Each scene shows the same named points in several views. A view is turned or mirrored, shifted and resized as a whole, has a little noise and may leave points out.

Scene 1
View 1
mito: [ 4 -3 10  4 -2 10  0 17  6 -7 -3 -9  7 13 -9 11 -7  9 -7 11 -3 -4 -7]
sofi: [ 12   0   0   0  -8  -5 -16  10  -3  -2   1  -2  11  13   1   2  -9  -2
   2   1  -8 -36   3]
tibat: [  8  -5  -2  -1  -8  -3 -15  15  -2  -9   2  -3   7   9   4   1  -7  -3
   3   3  -5 -33   7]
kubel: [  7 -12  -5 -10  -7   0 -13  11  -6 -11  -2   0  -9  -2  15  -3   1  -5
  -6  -1   4 -10  10]
tebe: [ 10  -2   4   0  -6   1 -10  11  -1  -3  -1  -3   8  14  -2   6  -8   2
  -4   4  -6 -22  -1]
budo: [ 10  -5   6  -8  -4   5  -8   3  -4  -2  -6   0  -3   8   1   4  -2   3
 -13   0   1   1  -3]
Ped: [  3  -8   2   2  -5   6  -6  22   3 -14   0  -8   4   5   3   4  -6   2
  -1  10  -1 -17   4]
liv: [  7  -8   6 -10  -4   8  -6   5  -3  -5  -8  -1  -8   3   4   4   1   4
 -16   0   5  11  -1]
Buked: [ 14  -2   4  -8  -6   1 -12  -1  -7   2  -6   3   0  11   1   4  -4   1
 -12  -3  -1  -6  -3]
mupi: [ 16  -1   2  -8  -7  -5 -17  -2  -8   5  -4   5   3  13   1   2  -4  -1
  -8  -6  -5 -17  -2]
gakep: [ 16   6  11  -1  -5   2 -10  -2  -3  10  -5   1  11  23 -11  10 -10   5
 -11  -1  -8 -13 -12]
dogo: [  6 -10   2  -9  -5   6  -9   8  -3  -8  -5  -1  -7   2   7   2   1   1
 -12   1   4   3   2]
zud: [  8  -9  -1  -8  -7   1 -13   9  -5  -8  -3  -1  -3   3   9   0  -2  -2
  -6   0   1 -12   6]
dukif: [ 14  -3   7 -10  -4   4 -10  -4  -7   4  -9   3  -4  11   0   5  -1   3
 -17  -5   0   6  -7]
tibi: [ 14  -8   4 -18  -5   3 -13  -8 -12   2 -10   7 -15   2   9   1   5   0
 -22 -10   7  15  -1]
Kof: [  7  -5   6  -3  -4   6  -6  10  -1  -5  -4  -4   0   9   0   6  -4   4
 -10   4   0  -3  -2]
Pum: [  4 -10   4  -5  -3   9  -4  14   0 -11  -5  -4  -6   2   4   5  -1   3
 -10   6   3   3   2]
beze: [  6   0  11   6  -2   8  -2  16   6  -5  -3  -9  11  17 -10  11  -9   9
  -5  11  -6 -13  -8]
View 2
mito: [-10   6  -3   6   9   4   1   2  15   4 -11  12   0  -6  -2   1  -3  -4
   4 -10   5   0  -1]
dukif: [ -5   0  10  -1  -7   8  11 -12   1  -5 -10  -6  11   1  -5  -8  -8  -8
  -2  -5   7   0   3]
Pum: [ -4  -2   0  -4   3   0  14   0   2   1 -12  -1   3  -9   1   4  -5   0
   4 -10   3   3  -2]
mupi: [ -8   0   3  -1  -6   6   6  -6   2 -10   4   0  14   3  -9  -7  -2 -12
  -4   3  -6  -1   8]
sofi: [-12   1 -10   1   4   2  -1   9   9  -8  15  14  10  -1  -8   1   5 -11
  -1   4 -17   0   9]
gakep: [-12   7   5   8   0  11  -5  -8  13  -6  -2   9  11   5 -10 -11  -4 -15
  -4  -1   3  -4   6]
tibi: [ -1  -5  14  -7 -12   5  21 -15  -8  -7 -13 -17  13  -1  -3  -7 -10  -4
  -3  -5   8   2   2]
dogo: [ -3  -3   2  -5  -2   1  16  -3  -2  -2 -10  -5   7  -6   0   1  -5  -1
   2  -8   2   2   0]
beze: [-11   6  -5   6   9   3   0   4  15   3  -7  14   1  -6  -4   2   0  -6
   4  -8   2   0   0]
Kof: [-6  1  1  1  2  3  9 -1  6 -1 -9  2  6 -5 -2  0 -4 -4  2 -6  3  1  1]
tibat: [-10  -2  -9  -3   3  -1   6  10   5  -6  11   9   9  -5  -5   4   4  -7
   1   2 -17   1   7]
Ped: [ -8   0  -9  -1   8  -2   8  10   7   1  -1  10   2 -10  -1   7   1  -1
   5  -6  -7   3   1]
zud: [-5 -4 -2 -6 -2 -1 15  2 -2 -5  0 -3  9 -6 -2  3 -2 -3  1 -3 -7  3  3]
tebe: [-10   2  -4   2   4   3   2   3   9  -4   3   9   8  -2  -6   0   1  -9
   0  -1  -6  -1   5]
kubel: [-2 -7 -2 -9 -4 -3 20  3 -6 -6  0 -6  9 -8  0  5 -2  0  1 -3 -9  4  3]
Buked: [-7  0  5 -1 -5  5  8 -7  3 -7 -3 -1 11  0 -6 -6 -4 -9 -2 -2  0 -1  4]
liv: [ -3  -2   6  -3  -3   3  16  -7   0   0 -15  -6   6  -5  -1  -1  -8  -1
   2  -9   8   2  -1]
budo: [-6  1  4  0 -1  4  9 -5  5 -3 -8  0  8 -2 -4 -4 -5 -6  0 -6  4  0  2]
View 3
Kof: [ 11   0 -11   0  -4  -3 -10  -6  14   4  -9  -7   4 -12  11  -4  20   3
 -13   1   0   3  -5]
mito: [  2  -7 -13  -4   0   4  -3   3  20  -4 -14 -14   0 -16  21 -10  27   2
 -23  -9   2  13  -7]
kubel: [ 19   4  -5   2 -16  -4  -8  -3  -2  17  -1  -2   7   3   2   9   4   5
  -6  22  -9  -8  10]
budo: [ 16   4 -12   3  -4  -9 -16 -14  14   7  -7  -1   8 -11   6  -4  18   4
  -7   2   0  -1  -8]
dukif: [ 21  11 -15   8  -2 -14 -23 -23  18   8  -7   4   9 -16   1  -7  20   5
  -2   0   3  -1 -14]
zud: [ 16   6  -8   4 -13  -3  -7  -5   3  15  -4  -5   4  -1   7   3   8   2
  -8  16  -8  -2   8]
tibi: [ 27   8 -11   5  -9 -25 -29 -29  13  12   0  11  18  -9  -9   2  12   9
   6   8   1 -18 -16]
gakep: [ 17  22 -22  19   4   0 -14 -17  24   6 -15  -6  -6 -24  16 -20  28  -3
  -9  -6   2  27  -7]
beze: [  2  -4 -14  -1  -1   8   0   6  17  -1 -16 -16  -4 -14  24 -11  27  -1
 -24  -5   0  17  -1]
dogo: [ 12  -7  -6  -6  -9  -8 -11  -5   9   6  -4  -3  10  -5   5   4  14   7
 -11   7  -1 -11  -5]
sofi: [ 15  22 -16  20  -7  16   4   5   5  17 -13 -17 -15  -5  21 -10  13  -7
 -16  16 -13  30  22]
Buked: [ 20  15 -15  12  -4  -7 -17 -17  14  12  -7   0   3 -13   5  -7  17   2
  -4   5  -3   7  -5]
tibat: [ 13  16 -12  12 -11  13   3   5   0  16  -9 -14  -8  -1  18  -3   9  -4
 -15  18 -13  19  21]
mupi: [ 23  25 -18  21  -5  -2 -15 -17  12  17  -8  -2  -3 -11   7 -10  14  -2
  -2  11  -5  15   4]
Pum: [  9  -9  -6  -8  -7  -6  -8  -1  10   4  -6  -6   9  -6   8   2  16   7
 -15   4  -1  -9  -5]
View 4
kubel: [  2   0  -5  10   0   5  -6  -1  -4   5  -8  10   2  -4   4 -13   7  -3
   1  -7   4  -4  -4]
tibat: [ -6  -4  -8   3  -8   6 -15 -11  -1  12   2   0   9   0   2  -9  -6  -5
  -6 -14 -10  -8  -7]
tebe: [ -6   2 -10   0  -5   8 -11  -9   5   8   6   2   4  -2  -6  -3  -9  -2
   0  -7 -15  -8  -8]
mito: [  2  18 -16   1   1   2 -10  -5   6   9   4   4   8   2 -18  -2 -10   6
   8   2 -19 -10 -14]
Pum: [  7  14 -11   8   4   2  -5   1   0   6  -5  10   4  -1  -8  -9   3   4
   8   1  -4  -7 -10]
Ped: [  2   9 -13   6  -3   1 -14  -7  -3  14  -3   2  13   3  -6 -10  -2   1
   0  -7 -11  -9 -12]
sofi: [-12  -7  -9  -1 -11   9 -16 -14   3  12   7  -3   8  -1   1  -5 -11  -5
  -8 -15 -17 -10  -7]
beze: [  0  15 -16   1  -2   3 -13  -7   5  11   5   1   9   3 -15  -2 -11   4
   4  -2 -21 -10 -14]
gakep: [-10   4 -11  -5  -3  15  -5  -5  15  -1  15   5  -6  -7 -13   7 -16  -1
   4   0 -21  -8  -7]
dukif: [ -1   7  -7   3   4  12   4   3  10  -5   4  16 -10 -10  -8   1  -3   0
  11   3  -5  -3  -4]
dogo: [ 5 10 -9  8  5  4 -2  2  1  2 -5 13  0 -4 -5 -8  4  1  8  1 -1 -4 -7]
zud: [  0   2  -7   7  -1   6  -6  -3  -1   5  -3   9   2  -4   1 -10   2  -2
   1  -6  -1  -5  -5]
Buked: [-3  3 -7  2  0 11 -1 -2  8 -2  4 11 -6 -8 -5  0 -5 -2  6 -1 -7 -5 -5]
Kof: [  2  10 -11   4   2   6  -5  -1   4   4   1  10   2  -3 -10  -4  -3   2
   7   0  -9  -6  -9]
liv: [  6  13 -10   6   6   5  -1   3   3   1  -3  13  -1  -4  -9  -5   1   2
  10   4  -3  -5  -8]
budo: [ 2  9 -9  4  3  8 -1  1  6  0  1 12 -4 -5 -8 -3 -2  1  8  2 -6 -4 -7]
tibi: [  4   6  -3   8   9  12   9   8   6 -10  -3  22 -14 -12  -3  -3   5  -1
  13   6   7   0  -1]
View 5
liv: [ 11   9   3  -2  -5 -12 -20 -16  24  -7   6 -16   7  28   2 -13  -5 -23
  -1   5  -6  -9  10]
gakep: [  3 -32  12 -18 -23 -26 -32  -2  18 -26  -1  -6 -10  28  -4   2 -17  -5
  24 -10  15   1   3]
Ped: [ -2 -16 -18   3  -7 -16 -15   6  22   9  -6  -3   1   5  -4  15   8  -4
  -4  -7  20 -13  -1]
mupi: [  5 -18   9 -15 -25 -18 -34  16  16 -26 -14  -6  -4  19  -9   0  -6 -17
  11  -3 -11  14   4]
sofi: [ -5 -38  -9  -9 -27 -22 -29  31  15 -11 -24   4  -9  -1 -13  24   4  -1
   9 -13  14   8  -5]
tibat: [ -3 -26 -13  -3 -22 -16 -23  26  19  -4 -22   1  -3  -3 -12  21   9  -6
  -1  -7   8   5  -4]
kubel: [  5   7 -13   2  -9  -7 -20  13  23  -1 -14  -8   9   6  -7   2  12 -24
 -15   5 -18   4   5]
beze: [ -1 -27  -7  -4 -10 -23 -19  -8  21  -2   4  -5  -5  17  -1  10  -7   2
  12 -11  33 -19   0]
Pum: [  7   3  -9   2  -1 -12 -16 -10  25   4   3 -11   7  19   1  -2   1 -16
  -6   1   4 -14   6]
dogo: [  8   8  -4   0  -6 -11 -20  -6  23  -3   0 -12   8  20  -1  -7   1 -21
  -6   4  -9  -6   7]
tebe: [ -1 -28  -3  -9 -21 -21 -26  12  18 -11 -11  -2  -7  11  -7  12  -3  -5
   9  -9  13   0   0]
tibi: [ 17  20  13  -7 -10  -8 -29 -12  22 -20   2 -19  11  35   0 -25  -8 -37
  -1  12 -34   7  15]
mito: [  1 -21  -4  -5  -7 -21 -18 -16  21   0   8  -7  -4  22   1   5  -9   0
  13  -9  32 -21   1]
budo: [  9  -2   4  -7 -11 -15 -24  -8  22 -12   1 -12   3  26  -2  -7  -7 -20
   4   2  -3  -5   7]
View 6
mito: [  2  10  -4  -8   3 -18 -12  -2  20   1 -25  -5  18  16 -10  -7   2 -10
  11  22   1 -17   8]
sofi: [ 16  -2 -20  -7   9 -22  -6  -7  -5  21   9  -1   5  -1 -35   5 -24 -17
  10  17 -10  -6   0]
tibi: [ 11   9  17 -19  27  11  24 -17  16 -14  -1  -9   6  -9   5   3  -1  16
  17 -18  30 -16  23]
dogo: [ 17   3   8 -20  12  -8   9 -11  14  -7 -13  -8   2   4   2  -3  -7   3
   9  -9  14 -18  11]
beze: [  4   8  -8  -7   2 -21 -13  -2  16   5 -21  -4  18  15 -15  -5  -2 -13
  11  23  -2 -15   5]
Kof: [ 11   6   4 -15  10  -9   4  -8  16  -5 -16  -7  10   7  -3  -4  -3   0
  11   2  11 -18  11]
Ped: [ 21  -3  -7 -15   0 -27  -7  -5   8   6 -16  -5   2  14 -10  -5 -14 -12
   3   7  -5 -16   0]
liv: [ 11   7  10 -18  14  -3  10 -10  20 -11 -15  -9   9   4   4  -3   1   6
  13  -6  18 -20  15]
gakep: [ -9  15 -10   1  19  -1  -2  -8  11   7   0  -4  26  -5 -29   9   1  -5
  23  25   8  -9  17]
tibat: [ 22  -5 -15 -12   7 -23  -3  -9  -4  16   4  -3  -1   2 -26   2 -24 -14
   6   7  -8  -9   0]
budo: [  8   8   5 -13  15  -3   8 -11  15  -4  -9  -8  11   1  -6   1  -2   3
  13   0  15 -16  15]
mupi: [  9   6  -6  -8  22  -1   9 -13   2   8  11  -4   9 -11 -24  10 -13  -1
  17   4  10  -7  13]
tebe: [  9   3 -11  -7   9 -15  -5  -8   5  11  -3  -3  10   2 -24   3 -13 -10
  13  14  -1 -10   7]
zud: [ 24  -2   0 -19  12 -11   8 -11   5   3  -2  -6  -2   1  -8   0 -16  -1
   7  -6   8 -13   6]
Buked: [  7   7   0 -10  20   0   9 -12   9   1   1  -6  11  -5 -15   5  -6   3
  17   2  14 -11  15]
Pum: [ 17   3   6 -19   6 -13   3  -9  17  -7 -20  -9   5  11   3  -7  -4   0
   7  -3  10 -19   9]
dukif: [  2  12   7 -12  23   7  12 -13  15  -7  -4  -6  14  -5  -8   5   1   9
  19  -1  22 -14  20]

Which points are out of place in each view (at most two, in the order of its rows)? Write - if all are in place.
view 1: sofi, beze
view 2: budo
view 3: dogo
view 4: liv
view 5: gakep
view 6: Kof

Scene 2
View 1
digiz: [ 21 -12   8  14  10 -23 -23  10 -16  32   7  16   7  10 -23  -7  10 -10
  20   6  10   6   6]
tukol: [  9  -4   9   7  15 -17 -23   8  -6  16   2  13  11   8 -25  -1  -2 -10
  15   3   2   2   7]
Rige: [ -9   7   8  -1  19  -5 -24   5  10  -6  -2   6  18   3 -28   1 -17  -9
   5  -5  -9  -1   9]
Vosid: [ 19 -17   6   7  25  -3 -35   4  -6  18  15  -6  19   5 -31   0 -19  -7
  20  -1   4   0  -1]
kiz: [-17   9  -6  14 -22  -8 -14   2 -15 -32 -16  27  11 -10 -29  -8  -1 -28
 -14   9  12   7  -5]
nep: [  8 -14  -5  21 -16  -4 -25   1 -28 -10   0  16  11  -6 -31  -8  -4 -25
  -1  12  24   9 -12]
Vil: [-10  10  10   1  15 -13 -19   8   6  -5  -6  14  15   5 -25  -1  -6 -11
   6  -2 -10   0  13]
Big: [-12  15   5  13 -14 -32  -4  11 -13   3 -18  42  -1   4 -17 -10  25 -18
   1   9   2   8  12]
luzi: [-15   6  -1   8  -5  -3 -21   2  -3 -27  -8  15  17  -7 -31  -2 -13 -21
  -7   2   2   3  -1]
rel: [-35  30   5   1  -7 -17  -6   6   6 -33 -23  32  10  -4 -24  -2   4 -17
 -13   1 -11   3  12]
ripod: [ 17 -14   6   9  17 -10 -28   6  -9  19  11   3  15   7 -29  -2  -9  -9
  18   2   6   2   2]
muzu: [ -4  -3  -2  13  -7  -4 -22   3 -14 -14  -4  15  14  -4 -31  -5  -8 -20
  -2   5  11   5  -6]
ramo: [-23  15  -8  19 -37 -17  -5   4 -21 -35 -23  41   3  -8 -26 -10  14 -31
 -19  13  15  10  -5]
View 2
Rige: [  2  -8   8  -7  -6  -8  13   2 -12  -6   6  18   4 -12  13 -11 -11 -10
 -11  20 -11   1 -17]
ripod: [  7  -5  23  -4  -3  -2   3   2   0 -15   1   0  13   0  28 -13   1  -5
   8   6   4  -4 -19]
Big: [  0 -24  -8   6 -18  10  -4   1 -28  -6   5  12   1 -13  -1  -4  10 -10
  -3 -27  -6   2  15]
digiz: [  8 -16  19   0  -6   5  -8   3  -4 -15   2  -5  18   3  25 -14  14  -5
  15 -10   4  -1 -11]
kiz: [ -9   1  -6  10  -7   0  15  -4 -24 -18   5  26  -6 -23   1   6 -19  -5
 -16 -22   3 -16  12]
Vil: [  3 -13   4  -6 -11  -4  10   3 -17  -3   6  16   4 -10   9 -10  -3 -10
  -9  12 -11   2 -10]
nep: [ -2   7  12  10  -1  -1  10  -5 -10 -28   3  10   4 -12  18   1 -14  -1
   0 -24  16 -20   4]
Vosid: [  9  -2  28  -9   0  -6   4   2   5 -14   2  -2  17   3  33 -17   1  -7
   9  19   2  -2 -31]
rel: [ -7 -13 -16   0 -17   0  13   1 -35   1   9  32  -9 -25  -9  -1 -11 -12
 -25  -4 -18   0  10]
muzu: [ -3   2   7   4  -4  -3  12  -1 -13 -19   4  14   3 -14  14  -2 -14  -6
  -7 -11   5 -14  -1]
tukol: [  6 -13  13  -2  -7  -1   1   2  -9 -11   3   4  11  -3  19 -13   5  -8
   4   2  -2   1 -12]
luzi: [ -5   1   1   1  -5  -6  18  -1 -18 -13   6  22  -2 -19   6   1 -20  -5
 -16   0  -3 -12  -2]
View 3
ramo: [-15 -27  -8 -50 -20  -4   1  -3   5  -8 -14  15 -14   6 -25  16  26   1
  -1  -8  -1  37   6]
Rige: [-11   6  -3  12 -17  -1   3  20   5  14 -15  -8 -29   1  23  -9  26 -14
   2  13  -3 -11 -10]
digiz: [  9  -6  22  10  -3   2  13   1  20  19   5  -6  11  13 -11 -11  10  -7
  -2 -15  -5 -16  -5]
kiz: [-18 -19 -11 -33 -22  -5  -1   8   3  -1 -19   9 -27   3  -9   9  29  -2
  -1   3   1  27   1]
Vosid: [  8   4  13  26  -2  -8   4  19  15  32  -3  -3 -16   8  10 -18  15  -5
  -1   0   2 -25 -15]
tukol: [  0   0  11   9 -11   3  10   7  13  14  -4  -8  -4   8   3  -9  17 -14
   2  -3  -4 -12  -6]
muzu: [ -6 -11  -2 -14 -14  -8   0  11   7  13 -11   7 -23   5  -5   1  22  -1
   0   0   3  10  -5]
luzi: [-16  -7 -10 -15 -21  -3  -1  14   2   8 -19   3 -32   1   7   3  28  -6
   2  10   0  11  -5]
Vil: [-14   2   0   2 -21  10   8   9   6   3 -14 -13 -12   4  15  -3  24 -20
   4   8  -8  -5  -5]
nep: [  1 -19   3 -17  -7 -17  -1  10  12  19  -8  18 -21   8 -17  -1  18  10
  -3  -9   8  12  -5]
Big: [-13 -15   6 -26 -21  14  13  -9  11 -14  -8 -10  12   9 -14   9  22 -18
   1 -11 -10  15   7]
rel: [-30  -8 -14 -30 -34  15   5   4  -2 -19 -25 -11 -19  -1  11  11  34 -24
   5  13 -10  23   3]
View 4
ripod: [  6  22  -7  16   9  21   2  -5   7   0  16   4  -9 -20 -11  -3   1 -27
 -11 -16   5   4   2]
ramo: [ -3  10 -20  -2 -13   4  -6   2  -1 -35  -4   4  17  35  50  37 -45  16
  -9  -6  -9  -4 -26]
nep: [ -4  11 -30   1   2  11  -6 -10   8 -26  14  -4   9  -6  22  20 -17  -2
  -3 -20 -10  -3 -19]
Big: [ -1  30  13   5 -17   5   3  17  -7 -13 -21  16  -6  37  36  29 -44  -9
 -16   7  10  -3 -16]
Rige: [ 30   3  -2  26   3  26   6   0  -2  -5  14  15  10  10  -5  -6   0  -3
 -23 -11   9  16  15]
Vil: [ 26   8   4  24  -1  23   5   4  -3  -4   7  18   6  17   2  -1  -9  -7
 -23  -8  12  12  10]
muzu: [  9   6 -18   9   1  15  -4  -5   2 -21  13   4  11   5  16  14 -15   4
 -11 -16  -2   4  -8]
rel: [ 31  -2   4  22 -12  18   4  10 -11 -19  -3  22  22  55  31  14 -32  18
 -29   0   8  14   2]
digiz: [ -6  38   1   9   4  13   2   2   7   3   1   5 -20 -18  -2   6 -11 -36
  -7  -7   8  -3  -7]
kiz: [ 11  -2 -21   7  -6  13  -4  -2  -2 -30   9   7  24  29  36  25 -27  19
 -16 -12  -8   6 -12]
tukol: [  9  23   0  15   4  20   3   2   2  -3   6   9  -7  -5  -4   1  -7 -23
 -14 -10   8   5   2]
luzi: [ 24  -5 -17  16   0  20   0  -4  -1 -22  17  10  21  19  18  10 -14  12
 -18 -15  -2  12   0]
Vosid: [ 12  17 -11  18  14  25   1 -10   9   1  24   3  -5 -30 -19  -7  10 -26
 -10 -21   2   7   7]
View 5
kiz: [ 11   2   8 -10   0 -14 -22   0  18  16 -10  -1   9 -11 -21  16  11   9
 -15  11 -16  24  -3]
ramo: [ 18   8  -3  -7  -3 -20 -17  12  26  13 -27  -2  10  -5 -23  19  23  19
 -24  11 -12  30 -13]
Big: [ 15   0 -19  13 -18 -24   1   6  -1  -4 -19  -4  13   1  -3   1  19  17
  -8  12  -8  21   5]
ripod: [-18  -6  -8  -6  -9  10  12 -19   0   4  23 -14  -6  13   0   5 -14  11
  11  13   4   2  23]
rel: [ 23  -6  10   6  -8 -30 -29  -5  -6   9 -16   9  21 -26  -8  -5   9  -2
  -7  13 -26  22   8]
tukol: [-10  -6 -11  -1 -13   0   8 -16  -5   1  14  -9   0   7   2   0  -6   8
   8  12   0   6  20]
nep: [ -7   6  -2 -16   1   5  -3  -4  25  16   3 -11  -5   8 -20  22   3  17
  -9  11  -2  17  -1]
Vosid: [-25  -7  -2 -10  -5  15   8 -26   0   7  34 -14  -8  11   0   6 -21   5
  15  13   2  -1  27]
Vil: [  0 -10   2   2 -11 -10 -10 -17 -11   6   9   1   9 -11   2  -5  -6  -1
   7  12 -12  11  22]
luzi: [  2  -4  18 -16   6  -4 -24 -13  13  21   6  -1   4 -15 -19  13  -4   1
  -6  10 -17  16   4]
View 6
kiz: [-23 -14   5  -6  -9   9  26   0  -5 -13   8   7  15   8  -9 -11  12  44
 -17 -11  -7  23   6]
ripod: [  4  -1   2 -13 -22  14 -17  13  14 -16  -5  18  -7  13  -2   2  14 -19
   8  18   5  -7  -5]
muzu: [ -9  -9   3  -9 -17  13   6   6   4 -15   2  14   1  12  -6  -2  13  12
  -7   5  -3   7  -2]
tukol: [ -3   5   2  -9 -20  14 -17  10   8 -16  -7  13   1   7  -2  -1  19  -8
  12   6   8   3   4]
nep: [-15 -18   5 -11 -22  16  21   1  -7 -19  11  23  -7  15 -14   6  17  16
 -11   8 -11   3  -6]
Rige: [  4   3   2  -6  -5   7 -16  20  25  -3 -11   0  17  10   6 -13  -1   7
  -3   4  11  10   0]
ramo: [-36 -15   7  -4 -18  12  34 -10 -25 -23  14  10  14   5 -15  -6  29  50
  -9 -20 -12  26  14]
luzi: [-10  -8   2  -8  -6   7  12  12  12  -8   1   3  17  11   0 -12   1  31
 -17   0   0  18  -1]
digiz: [ -4   2   3  -9 -31  17 -19   3  -2 -24  -3  23  -8   8  -6   8  30 -21
  24   9   7  -4   5]
Vosid: [ 11  -3   0 -13 -20  16 -18  16  25 -12  -7  19  -8  16  -1   4   7 -22
   2  26   6 -11 -12]
Big: [-26   5   5   1 -20  13  -2  -5 -18 -23  -2   7  16  -1  -5  -9  35  22
  21 -25   5  23  24]

Which points are out of place in each view (at most two, in the order of its rows)? Write - if all are in place.
view 1: ramo
view 2: Vosid
view 3: Rige
view 4: Big
view 5: luzi
view 6: muzu
